Each row is a point on a tangle of strands that fork, close into loops and nearly touch. The rows are in no order.
In the rows, zero is written as 128.
Points whose rows are less than 139 apart are linked; no others are. Some points are linked to none.
K640: [149  78 148 125 121 154 171 148 121 109 219 145 105 122 148 139 169 121
 126 150 145 118 139 123 112 125 126 107 133 113 105 137  98 164  71 124
 114 104 124 111  98 107 135]
K767: [120 157 103 147 163 108 134 108 141 159 132 130 167 141 155 169  95 139
 139 139 137 136 144 130 173 158 133 104 160 116 132 158 120 115 126 143
 135 131 116 138 103 163 125]
K714: [156 142  94 103 146  98  96 141  91 126  92 124  86 156 111 131  72  95
  80 189 133 158 105  95 133 165 164 114 105 142 137  46 146 188 113 134
 163 143 126 141 132 128 144]
K604: [123 139  95 127 100 119  62 100  84 127 100 147 116 153 118  91  83 129
 130 133 129 150 117 115 103 137 167 138 131 151 136  77 167 161 144 145
 123 171 130 138 145 113 117]
K823: [139 117 133 175  76 105  51  74  60 156  75 129 129 171 104  64  77 136
 139 144 127 113 123 118   7 147 176 116 115 114 130 104 167 167 127 129
 128 188 131 139 145  73 107]
K958: [152 106 148  82 137 120 136 169 141 135  79 140 141 126 165 123 122 119
 147 126 140 139 145 141 134 118  91 122 130 146 120 160 130 132 122 151
 111 150 140  61 133 144 129]
K488: [174 129 120 157 131 131 140 127 153 135 186 117 100 131 134 123 128 138
 138 155 117 101  87 147 113 138 164 122 138 125 146 134 143 128  67 125
 136 131 126 142 101 102  89]
K434: [156 118 121 136  76 134  50  91  73 129  88 144 110 161 130  89  76 114
 133 144 148 127 124 134  49 143 171 119 118 113 127  86 167 174 116 123
 112 180 134 125 132 101 100]
K355: [162 140 166 149 135 130 162 152 134 105 153 117 113 104 108 166 177 155
 136 125 136 133 123 118 102 114  88 156 119 155 141 122 114 130  73 149
 105 110  70 102 138 121 182]
K833: [173 154 116 134 110 107  89 137  73 121  72 115  73 162  92 112  74  90
  80 175 129 148  95 108  63 148 159 119  99 131 130  40 151 184 107 143
 152 149 111 154 146 109 145]
K617: [121 132 154 158  95 140 160 135 140 111 136 108 119 128 112 121 164 154
 153  95  92 120 113 141  89 106  93 151 130 146 129 137 113  79 134 122
  98 112 106 120 152 105 129]
K896: [ 83 114 101  79 168 105 115 100 133 163 103 146 178 129 180 105 100 122
 120 115 139 125 175 136 174 147 133 118 121 115 113 156 127 112 204 122
 150 150 203 112 125 157 107]
K140: [113 142 164  89 149 129 190 172 158 102 112 132 131 101 155 170 172 150
 114 119 124 116 146 118 137  81  62 143 109 169  95 145  95  78 109 149
 128  93 124  92 126 152 152]
K908: [114 159 129 200 109 134 129 108 125 133 112 106 163 131  77 125 132 121
 149 105 106 152 119 128 110 100 125 177 136  93 133 139 135  92 180 139
 114 110 106 151 140 124 142]
K716: [145  78 156  94 153 172 182 192 134 106 228 144 118  87 155 153 181 120
 123 157 132 106 128 110 142  83 106 105 120 137  96 148  96 148  56 125
 120 109 129 107  88 138 142]
K673: [141 126 122 151  88 132  36  78 100 144 108 163 130 139 149  69  79 182
 162  99 146  88 102 170  77 127 175 138 120 138 148 118 188 130  99 122
 127 193 155 139 142 106  87]
K864: [ 58 176 117 168 108 168 126 119 123 131 102 114 154 127 114 112 155 183
 151  50 104  86  92 166 139 108 114 157 133 132 145 143 142  64 160 111
 145 129 126 185 167 120 106]
K762: [119 131 122 143 125 139 164 130 153 117 144 136 132 121 155 155 140 123
 128 133 126 119 141 143 153 107 120 128 140 114 101 136 111  81 121 113
 122 100 133 131  98 135  92]
K250: [ 67 146 129 103 111 170 124 131 140 117 117 118 121 136 133 101 147 181
 156  35 108  85  78 154 151 135 100 146 118 176 155 144 134  81 149 113
 137 151 138 154 179 126 114]
K470: [ 26 174 124 145 126 151 163 121 141 102  89 113 136 136 129 139 134 165
 122  61 124 103 150 151 154 116  74 123 113 132 115 147 101  33 160 108
 132 106 128 166 135 165 103]
K123: [ 94 108 133  99 103 135 142 111 125  80 124 154 118 123 149 101 135 128
 139 106 118 111 142  98  97 129 106 151 134 161  80 108  90  95 167 113
 105 143 124  90 149 102 111]
K995: [183  97 152  91 110 140  94 153 107 117 108 141  72 152 127 111 118 112
 137 156 142 117 112 130  79 130 142 119 122 135 143 125 139 166  84 120
 117 170 118 103 147 101 113]
K634: [ 67 160 108 171  92 174  77 107  99 117 124 119 151 117  90  93 147 167
 157  62 112 128  92 148 129 113 139 169 138 137 151 105 158 108 176 113
 121 143 102 194 180 106 128]
K20: [161 150 108 179 118 103 125 107 126 132 122 128 135 133 150 136  88 102
 121 185 111 143 110 114 105 136 160 124 136 111 102  80 144 148 109 133
 140 112 114 128  92 112 124]
K616: [172 104 137 121 130 127 179 180 138 154 173 137 127 103 104 166 138  60
  75 187 141 145 113 129 150  87 140 103 149 101 104 120 125 168  82 158
 125  87 126 151 103 147 158]
K44: [ 82 141 149  97 129 126 172 147 147 108  90 127 137 125 159 130 150 157
 125  88 126 129 162 136 137 106  52 135 116 166  98 150  97  71 142 149
 117 108 134  97 139 150 132]
K917: [116 104 155 108 157 136 188 154 132 129 131 117 159 134 113 144 148 112
 139 107 152 122 138 110 135 118  80 149 132 123 126 191  86 116 141 148
 100 119 115  86 134 169 159]
K148: [149 128 115 122 124 138 102 111 118 116 134 134  83 124  91 153 152  92
 106 140 157 122  96 110 139 142 175 156 136 111 148  94 131 160 127 121
 148 126 117 177 147 106 126]
K786: [110 153  95 147 147  93  73  79  99 192  94 159 176 143 157  89  91 170
 139  86 126 116 155 135 116 130 140 136 115 127 144 158 166 107 178 156
 149 173 213 119 148 152 120]
K112: [132 139 145 131 114 160 117 155 133  70 150 124  72 103 102 136 164 162
 138 100 118 130  74 134 143  99 110 155 119 163 156  83 123 124 109 114
 113  96  76 150 172 109 175]
K694: [ 88 184 131 122 131 144 164 148 172 105 111 114 118 111 113 169 117 136
 112  87  91 140 125 127 199 102  70 136 103 159 125 103 113  64 152 113
 138  76 107 150 149 190 167]
K554: [127 101 139 166 112  82  93  86 112 156  91 139 167 142 140  71  91 149
 167  80 151 118 139 150  83 162 119 130 129 122 137 163 141 108 169 140
 105 176 144  90 142 126 128]
K847: [125 121 105 131 152  78 111  99 116 192  99 152 179 142 185  96  93 136
 125 127 133 116 159 148 126 126 145 110 128 100 119 176 146 115 170 145
 153 146 209 101 113 154 109]
K45: [162 130 140 141 133  97 163 141 164 130 128 104 163 101 170 139 139 166
 135 134 122 145 164 156 115 138  91  92 135 157 126 149 135 127  76 139
  88 120 107  44  82 123 123]
K456: [125 103 160 167  84 116 127 114  98 138 120 112 141 149  61 103 157 120
 142 131 126 149 139 115  49 140 137 155 151  92 127 133 117 152 161 134
 112 119  94 130 158  65 160]
K180: [116 103 139 144 119 120 160 110 122 131 150 116 143 133  66 107 168  87
 118 130 127 131 158 103  88 121 140 164 148  82 121 154 106 142 188 124
 112 102 113 135 136 100 141]
K635: [ 97 155 105 141 105 122  87  89 112 161  99 145 146 137 138  97 119 174
 152  63 116  98 121 155 107 126 137 150 131 143 141 142 163  83 169 142
 134 178 181 148 171 122  97]
K352: [126 126 111 116 155 110 167 132 134 162 152 129 154 118 129 143 132  78
  96 171 135 160 159 125 183 137 134 114 157  96 102 119 115 156 148 144
 149  87 144 148 103 160 138]
K618: [118 171  87 142 143 101 105 102 108 170 117 122 160 141  73 121 114 110
  93 159 109 175 157 108 150 119 174 163 129  97 143 113 163 158 175 157
 168  99 152 162 124 158 156]
K466: [149 120 148 163 101 111 103 109  92 131 120 110  98 139  50  93 137  92
 117 166 108 141 124 100  32 144 164 148 135  91 130  90 131 178 158 116
 131 137  91 160 170  54 153]
K948: [ 92 121 128  85 121 138 146 122 140  78 142 149 100 113 119 127 160 114
 102 126 119 119 141  85 132 120 124 171 112 160  96  82  90 112 180 100
 131 102 111 127 153 108 147]
K657: [131  99 129 140 132 100 196 137 125 165 153 128 167 114 156 127 138  84
  97 171 142 141 151 132 121 127 121  93 172  86  70 148  98 145 126 158
 129  94 156 116  82 136 122]
K865: [124 133  88 110 131 122  47 100  93 131 103 149 102 162 144 109  81 147
 127 137 140 129 110 120 150 150 175 113 114 157 161  89 170 168 118 135
 147 172 152 146 134 128 106]
K927: [182 143 119 178 110  90 110 121 104 139  82 116 137 150 146 113  71 109
 124 183 116 142 115 118  61 146 149 100 125 118 114  91 160 162  80 149
 133 147 111 101  88 103 107]
K292: [ 73 128  95  70 150 150 107 113 135 134 121 133 163 123 126 159 134 107
 109 134 140 146 181 120 241 123 141 110 136 113 136 140 124 121 178  96
 153 106 165 157 108 181 113]
K171: [106 139 110 177 150 101 150  92 130 141 136 114 149 150 129 102 124 142
 156  97 113 107 108 109 110 172 123 141 144 130 137 149 114 103 166 135
 126 147 117 132 139 117 120]
K464: [107 139 133 173  91 186 119 113 134  99 133 113 144 134  87 147 138 126
 156  97 136 141 126 149 142  84 126 167 128  88 143 148 134  94 148 113
  86 101 109 155 125 129 119]
K966: [142 158 134 133 166 114 185 164 178 128 155 107 142  88 144 181 119 131
 121 149  97 156 137 126 185 122  78 112 129 150 112 110 100 105 102 125
 125  82  92 111 113 177 173]
K212: [180  92 133 114 131 151 170 185 131 150 171 141 131  99 138 169 140  71
  97 181 156 117 111 144 136 102 148  88 153  97 105 148 133 169  49 140
 114 126 134 133  83 130 115]
K119: [125 119 144  90 147 151 146 163 132 114 116 120 119 131  89 140 147  97
 143 103 126 133 113  96 154 115 100 168 120 145 145 142 110 123 162 138
 110 134 112 116 167 159 152]
K615: [160 121 140 173 117  92 130 122 113 142 129 111 120 130  41 109 119  62
  92 184 123 160 125  92  62 127 172 160 128  70 121 102 133 178 154 143
 146 101  93 162 133  96 175]
K51: [ 84 153 129 106 113 160 122 143 147  75 132 125  87 106 107 146 147 148
 118  83 110 140 104 127 189 102  94 146 107 175 139  81 115  89 146 103
 126  87 105 163 162 153 158]
K628: [145 149 100 146 117 144  95 116 122 130 142 129 126 136 140 165  97 118
 118 177 126 157 120 134 162 109 176 124 136 103 136  99 151 138 112 120
 133 105 132 156  91 135 116]
K182: [157  91 135  74 130 168 122 162 151  86 176 139  86 119 177 127 140 153
 140 154 130 106  96 146 153 121 142  99 122 152 136 122 126 150  53  97
 130 122 134 102  97 103 101]
K602: [100 168  93 116 131 133  56  94 100 166  92 153 137 142 112 138 137 153
 124  90 142 120 133 127 177 127 164 142 131 128 173 139 177 138 153 147
 176 146 186 181 151 147 117]
K316: [149 169 118 140 125 119 105 136 138 122 106 128 115 136 146 135 114 160
 144 128 124 147 117 150 147 137 127 113 132 171 156 114 170 141  87 153
 119 132  96 116 120 125 127]
K245: [164  99 156 141  99 105  86 107 121 131  87 159 130 117 167  76  96 140
 169  95 162 104 129 163  69 149 117 118 134 139 119 141 152 127 116 131
  94 189 128  74 144 112 102]
K644: [ 61 177  82 131 139 159  69  64 119 130 151 123 150 136 115 134 129 161
 121 102 115 144 166 120 203 133 154 127 120 124 157 114 136 111 176  98
 150 107 151 193 122 168 114]
K99: [ 84 123 129 126 148 137 202 131 146 134 153  98 163 133 102 151 138 105
 115 101 129 126 149 110 154 129  92 143 131 106 119 175  74  92 174 127
 104 104 123 127 122 176 147]
K677: [128 101 166 101 111 144 151 131 119  76 133 152 111 106 161 119 165 140
 151 117 123  96 145  97  61 105  83 148 133 154  77 134  82 100 122 119
 106 145 119  69 148 102 124]
K483: [140  89 142  98 130 148 133 141 150  97 174 129 104 143 171 107 120 170
 165 122 116 109 112 140 124 144 117 110 107 175 141 130 118 131  85 108
 105 144 124  78 120 106 114]
K294: [185 110 168 177  80  76 106 119 117 139  71 112 135 144 119  96 108 148
 139 142 129 116 133 140   4 149 139  95 133 126 137 158 159 147  70 144
 108 162  99  78 100  68 121]
K632: [102 154  98 116 168 107 116 126 124 149 143 116 115 157  80 134 120 131
 112 119 122 153 125 103 183 170 148 131 121 142 184 119 139 157 166 144
 159 128 120 173 154 146 166]
K950: [100 132  97  88 131 139  36  80 110 139 108 163 134 134 155 114 105 155
 138  92 155 116 128 131 193 148 167 118 117 151 162 122 164 139 147 114
 152 169 178 150 137 157 101]
K863: [160 120 146 157 138 120 172 153 158 143 171 119 127 104  71 155 132  72
 108 157 129 161 126 125 154  84 128 148 131  91 117 116 115 137 130 145
 118  66 108 156 127 153 179]
K763: [210 110 138 179 125 132 141 154 123 110 140 121 121 107 138 150 114  91
 140 183 144 135 122 121  72 148 137 107 136  81  98 124 131 173  42 124
 110 153  89  87  79  85 106]
K275: [104  72 133  76 153 134 168 170 151 147 121 141 172 113 198 151 129 116
 124 145 158 124 169 163 181 111  94  90 137 108  84 171 103  99 131 107
 121 128 178 101  95 150 110]
K503: [ 85  82 140  77 175 124 208 182 153 136 143 122 183 102 185 157 138 125
 112 139 149 123 165 135 160 104  63  89 130 116  65 195  62  80 134 130
 118 115 162  91  92 165 132]
K831: [ 66 168  80 137 139 139 102  73 126 113 135 131 157 121 122 115 135 122
 107 122 112 136 180 110 174 124 150 151 119 117 119  96 130  99 204  98
 144 105 147 169 112 150 101]
K12: [123 140 124 183  86 133  29  93  53 156  85 127 137 156  78  80 106 148
 135 141 124 133 112 125  23 123 186 148 119 101 146 106 182 167 140 135
 135 192 122 181 162  64 121]
K169: [152 117  91 122 146  98 109 133  84 163 124 107 121 172 125 123  68  92
  87 206 136 162 132 109 118 172 172  92 108 114 131  74 144 196 109 136
 148 152 147 133  99 129 123]
K102: [135 127  95 117 157  98 140 135 111 177 128 122 161 137 134 136  93  82
  92 200 128 169 150 117 161 155 157 100 151 103 110  99 135 184 133 146
 164 116 149 138  94 155 140]
K923: [ 73 117 121 117 145 166 148 107 147 123 178 119 124 146 126 109 162 130
 128  91 128 104 135 135 182 140 130 122 117 118 142 151 106 109 164  93
 143 105 146 171 121 145  99]
K73: [104 152 105 135 118 177  93 114 125 111 124 116 137 131 104 141 113 128
 151  83 132 150 120 133 180 122 121 155 129 129 162 131 135 105 155 112
  99 139 119 150 139 170 118]
K988: [137 142 134 153 129 134 145 122 173 118 120 109 172  92 182 138 126 172
 156  85 143 120 162 188 133 136  85 102 130 137 126 170 132  86  97 114
  75 134 109  61  87 144  98]
K462: [149 153 125 121 143  97 129 156 135 121 111 131  91 134 118 141 107 132
 119 150 116 163 103 114 150 143 120 135 124 174 145  80 140 149 107 155
 137 121  96 126 148 132 168]
K686: [146 146 106 143 162 106 134 137 152 178 150 125 168 134 170 159  88 143
 132 162 129 136 138 155 172 149 143  70 149 125 143 162 153 134  81 143
 132 142 125 124  78 153 114]
K928: [ 75 162 143 110 145 128 181 143 161 111  82 107 162 115 175 149 129 178
 128  70 134 111 162 164 149 115  40 101 114 148 111 190  95  47 131 134
 107 113 133  88 118 175 126]
K103: [172 105 148 164 108 130  96 112  86 134 126 115  87 156  62 101 119  77
 127 171 134 136 133 105  29 148 170 131 131  70 131 129 132 186 124 116
 123 167 108 154 140  72 115]
K646: [136 151 109 135 139 113 139 137 146 146 134 119 131 117  61 143 119  81
  97 143 105 166 132 118 175  87 147 169 121 101 139 107 143 122 181 138
 145  78 137 163 144 164 162]
K769: [105 124 118 132  95 123  72  68 121 139 114 167 147 137 170  73  91 184
 156  74 134  77 115 170 100 129 147 135 125 160 122 126 166  87 142 122
 128 183 174 130 147 117  88]
K561: [144  97 154 147 116 117 189 146 138 128 192 129 110 134 130 116 163 125
 121 152 107 126 125 117  92 113 123 114 135 129 110 141 104 137 104 138
 116  88 116 112 103 104 144]
K898: [ 84 167 100 126 125 146  98 104 121 135 105 123 159 131 133 126  93 141
 148  80 118 163 151 136 187 136 102 136 132 147 141 123 138 104 181 131
 110 145 141 131 138 191 124]
K961: [153 159 130 162 108 116 142 126 158 105 126 116 128 107 158 137 135 161
 137 138 104 149 138 155 117 123 108 117 132 161 119 101 143 118  84 134
 101  99  95  88  97 106 117]
K333: [118 136 121 120 104 106 115 115 104 135  87 142 130 154 114 106 116 119
 122 131 127 140 130 109  97 136 146 156 145 140 125 111 139 139 163 152
 133 139 119 120 146 107 140]
K452: [ 35 171 131 101 148 152 168 146 159  98 100 117 123 126 108 156 134 136
 102  84 108 128 157 122 200 108  71 122  96 142 117 130  96  59 171 106
 153  74 126 172 135 192 135]
K369: [183 102 134 142 108  89 129 132  87 147  79 109 128 179 143 104  59  98
 114 186 133 123 127 111  35 171 144  72 111 123 105  98 138 188  73 136
 133 161 126  79  89 104 113]
K480: [162  77 143  94 136 158 138 154 106  99 174 151  91 125 143 153 152 104
 127 163 157 123 128  97 119 138 136 128 126 121 112 115  99 183  83 118
 122 131 114 100 120 111 143]
K261: [ 98 173  95 182 130 142  74  99 103 142 119 117 152 119  61 113 149 133
 132 103 111 143 107 115 127 120 168 185 123 111 165  98 166 134 190 130
 144 139 117 207 174 105 148]
K674: [101 168 111 175 128  97 127  98 113 166 101 104 180 141  71 119 116 126
 126 122 111 170 149 120 122 125 136 174 150  92 134 146 140 114 189 169
 143 105 133 147 134 145 156]
K57: [116 150 121 184  96 130  73 101  93 153 113 122 139 143  79 124 135 148
 139 126 128 141 106 139  80 130 175 168 132  99 156 108 164 139 145 145
 137 151 118 193 158  69 132]
K351: [158 104 137 156 109 113 157 109 115 153 134 132 143 134 144 127 137  85
 117 161 148 127 144 135  83 131 143 116 156  70  95 149 116 148 129 145
 122 115 149 118  96 111 106]
K745: [146 154 107 120 126 145  81 133 134 110 137 124 102 130 149 158 116 155
 134 148 129 153 102 156 193 120 156 100 135 141 170 109 158 141  81 115
 131 112 119 145 102 138 112]
K224: [ 93 111 159  81 173 142 208 188 155 102 143 123 152  93 173 179 164 143
 112 136 134 115 166 116 147  76  53 113 101 146  75 169  70  62 101 131
 121 106 142  90  93 165 132]
K28: [154 119 112 135 145 123 164 155 153 157 170 140 154 114 169 171 115 110
 113 171 148 115 120 148 153 136 152  79 164 110 112 160 130 139  60 134
 125 134 124 131  69 133 108]
K796: [ 94 136 154  81 163 183 161 163 171  84 164 107 101  92 130 181 165 134
 125  97 112 118 107 113 229 105  69 108  93 159 131 131  83  94 104  93
 142  81 124 158 125 188 141]
K782: [138 129 145 122 123  97 140 138 124 134  73 141 134 141 145 105 130 131
 141 119 141 128 128 124  98 132 103 141 147 144 119 154 131 128 136 166
 123 140 119  85 145 121 136]
K706: [151 113 130 176 116  99 139 103 138 152 132 126 155 135 163 113 123 134
 147 132 133 111 131 151  89 128 140 109 149  95 118 175 133 107 118 139
 117 131 147 102  88 110  91]
K780: [203  93 159 146 101  84 127 137 115 124  90 113 119 139 141 106  91 133
 127 170 133 110 138 119   8 166 129  69 111 146 119 130 139 169  39 126
 101 173 105  43  91  81 109]
K497: [191  74 142 163 115 139 142 138 136 111 176 138 137 109 166 127 117 127
 168 146 143 111 139 146  84 152 140  98 139  80  97 156 122 154  56 103
  98 150 121  61  77  86  96]
K120: [102 137  80 107 151 124 123  95 133 133 153 126 142 119 126 114 135  94
  92 153 101 139 161 104 170 131 164 140 117 121 124  91 133 127 199 103
 147 115 170 154 115 136 103]
K304: [155 113 171 139 126 124 161 137 102  93 153 141 115 106 129 147 180 137
 145 137 141 111 140  80  60 120  93 161 132 144  99 122  90 132  97 144
 115 132  90  79 138 110 170]
K18: [ 90 147 114 109 154 114 131 134 135 172 122 121 140 176 117 129 110 159
 137  87 117 127 125 130 164 163 123 122 117 152 181 175 143 128 159 152
 146 145 144 142 151 152 154]
K570: [147 105 140  84 168 131 143 171 137 113 148 129  91 114  79 141 156  80
 114 139 128 136 102  74 161 117 126 160 110 141 145 118 101 152 145 126
 139 121 103 137 167 143 174]
K460: [122 102 125  89 127 139  88 111 133 144 113 158 122 144 189 112 123 138
 137 118 154 111 128 158 174 141 143 105 120 134 137 135 150 138 131 113
 151 138 180 124 121 136  93]
K300: [177  83 169 121 116  91 117 129 158 121  96 151 158  87 197  97 103 155
 161 102 150  99 147 182  83 137 101  97 117 141 109 167 139 108 107 113
  81 167 137  25 114 118 113]
K191: [160 116 143 122 114  94 167 139 116 145 137 128 110 136  96 118 127  68
  75 189 119 147 123  94  78 123 150 133 132 107  96  88 113 182 131 143
 153  83 112 128 124 117 178]
K397: [163 106 140  64 155 149 145 184 165 120 159 133  91 107 167 149 160 125
 125 152 123 111  81 131 177 111 127 101 121 164 138 137 129 145  62 126
 153 122 146 125 114 127 109]
K873: [145 123 134  67 168 155 153 177 178 122 144 122 127  92 184 168 155 145
 140 126 122 111 113 147 195 123  94  99 122 168 130 155 124 112  70 117
 133 137 144 106 110 149  98]
K652: [128  99 145  70 117 167 123 135 132  61 164 151  57 100 112 130 176 105
 111 134 118 113 113  91 136  98 132 158 110 145 111  79  90 133 145  87
 139 105 124 140 161 104 135]
K545: [181 145 144 135 162 126 178 176 171 114 173 108 118  80 130 179 160 136
 120 145 114 139 121 131 146 105  93 127 117 158 137 118 126 127  63 135
 107 104  84 101 113 149 160]
K239: [102 186 122 155 135 114 146 106 167 123  84 105 180  99 184 138 108 192
 143  66 138 114 159 194 145 131  71  91 137 137 124 183 129  53 127 129
  96 130 127  90 108 166  99]
K22: [121 127 120 108 169 108 138 138 140 121 149 115 103 119  68 134 143  96
  98 125 132 148 120  88 167 161 133 160 110 141 158  92 110 161 171 128
 145 112  97 161 171 138 189]
K418: [121 112 149 145 118  94 133 119 122 143  78 128 165 135 137  94 124 141
 161  81 150 119 134 146  95 131  95 135 144 117 133 196 119 103 166 151
 100 148 129  80 146 135 137]
K911: [ 63 157 104 110 148 164  99 100 135 121 162 112 108 135 105 130 158 158
 120  85 105 121 113 125 220 131 142 116 115 132 181 132 129 119 164  94
 170  93 149 205 139 162 120]
K843: [103 112 153  77 163 179 161 158 162 114 162 117 115 119 153 149 173 139
 141  88 133 107 110 131 196 123  81 114 108 154 140 168  94 113 104 115
 136 109 142 134 128 164 122]
K440: [103 150 131 110 184 131 196 171 175 123 141 112 155  82 160 183 131 115
 113 142 101 138 149 130 217 112  61  91 131 131  83 127  84  76 128 112
 150  80 125 142 114 194 143]
K213: [159 124 153 138  95 133  99 146 102 106  98 140  80 140  96 103 136 132
 148 140 122 118  98 121  57 124 137 142 139 145 138 110 143 156 100 132
 115 156  74 127 172  73 137]
K824: [198 128 148 190 106 120 125 141 112 103 127 119  89 129 100 148 115 108
 128 176 149 133 110 109  42 157 142 126 120 102 111 106 130 171  47 134
 119 151  70 119 107  70 130]
K553: [111  92 123 117 126 159 137 114 128 111 174 129 110 142 107 100 162 107
 133 114 128 110 138 117 132 129 149 151 130 104 137 145 110 134 173  97
 117 121 131 136 133 110 109]
K193: [123 155 102  88 117 127  74 105 120 112 112 140  81 107  89 156 160 112
  96 112 130 128  90 110 184 128 169 151 127 145 160  76 151 142 157 118
 170 121 155 186 163 126 124]
K666: [156 105 151 194  75  94 106  94 118 154 110 121 148 151 123  98 112 150
 161 133 123 124 127 140  33 136 151 118 142 100 136 160 151 124 117 139
 107 145 126 104 104  75 116]
K408: [ 86 184 105 149 132 107 134  95 119 153  88 109 179 142 106 126  98 147
 141  99 116 172 161 136 158 145 101 151 155 120 127 145 129 102 185 166
 134 115 132 122 133 180 150]
K737: [139 110 152 122 113 114 166 142 125 136 172 124  84 140  94 125 167 118
  96 154 107 131 109 115  92 109 140 143 126 131 134  99 114 151 131 136
 137  82 114 154 156  93 176]
K143: [ 57 159 119 154 128 120 181 102 137 129 114 104 162 137 113 148 139 145
 113  82 126 115 144 131 132 132 100 150 136 109 116 162  88  53 186 125
 119 106 129 148 136 150 130]
K232: [ 99 180  91 102 115 114 100 112 107 151  83 148 118 134  99 140 143 131
 100 104 114 131 127 121 152 126 154 154 136 144 151 100 171 135 177 157
 179 128 174 175 173 123 138]
K654: [163 129 154 133 110 152  89 173 112  80 121 126  62 117  71 127 149 147
 144 128 129 128  67 131  90 100 137 154 131 144 170 106 142 146  84 124
 107 139  62 149 181  83 162]
K746: [118 123 137  89 121 157 113 136 145 109 136 127  95 136 143 110 137 169
 164  79 123 104  84 142 139 141 114 141 120 182 160 134 128 109 113 120
 116 162 131 122 159 118 107]
K794: [169  65 163 129 118 126 141 133 144 107 154 147 145 103 192 118 122 148
 167 121 147  96 156 155  86 142 106 102 123 121  97 161 109 123  87  97
  89 154 133  37  95 109 114]
K931: [156 105 121 170 125 127  92  97 100 152 151 130 108 159 104  78 117 110
 148 155 122 110 115 119  69 146 184 136 132  86 145 140 146 155 128 117
 138 168 137 150 127  90  88]
K731: [140 115 115 162 128 136 104 101 123 146 181 115 106 163 120  86 124 156
 160 122 119 111  96 153 113 148 161 131 127 121 171 132 144 136 112 122
 131 148 143 153 129 104  98]
K291: [162  80 157  59 112 147 116 156 131 126  98 157 112 129 176 129 130 111
 136 144 144 112 131 137 109 113 126 121 126 139 110 141 126 143 104 118
 113 159 150  73 133 120 108]
K871: [ 82 105 127  83 143 145 137 128 146 145 127 141 162 130 155 160 133 122
 120 120 169 128 177 148 217 130 119  95 140 109 123 170 108 112 147 111
 134 107 161 138 107 178 115]
K214: [180 128 135 162 122 134 115 132 118 105 144 128  74 125 102 159 128 102
 117 165 156 132  91 115 104 145 160 149 128 104 132  84 127 166  79 128
 133 129  89 161 130  93 139]
K597: [111 109 115  56 156 118 112 127 135 151  96 150 131 142 171 107 121 106
 124 122 134 127 141 115 163 153 133 117 119 146 124 140 135 148 169 141
 163 146 182 114 141 132 111]
K811: [170 103 142  86 116 158 100 144 109  57 164 144  31 111 108 121 142 119
 118 157 115 113  80 100  93 107 154 143 121 139 131  69 108 164 107  93
 132 114 106 133 169  83 151]
K748: [104 131 113 102 179 127 175 155 167 143 158 128 144  93 133 161 135  79
  97 155 107 141 145 112 224 111 114 105 136 113  94 114 102 109 163 110
 166  79 148 166 114 177 134]

A fork is a point with three links, a tip a point with one. Leave the first point through the second and follow the links. Name the first fork or tip that comes.
K497 / K763 -> K950
K460 / K597 -> K673
K961 / K45 -> K292
K292 / K871 -> K316
K250 / K746 -> K796
K831 / K644 -> K466

A piece is all that can be reached along the links. How many separate loops has the piece of each point below (a circle has one, a figure eight two, a Y none), and how many tips (points with one link)?
K300 -> loops 1, tips 3
K103 -> loops 0, tips 4
K863 -> loops 1, tips 1
K948 -> loops 0, tips 4

How many points has the smallest loop of links through each point below? Write 0 if it is on no loop.
K948 -> 0
K824 -> 18
K553 -> 0
K908 -> 6
K995 -> 0
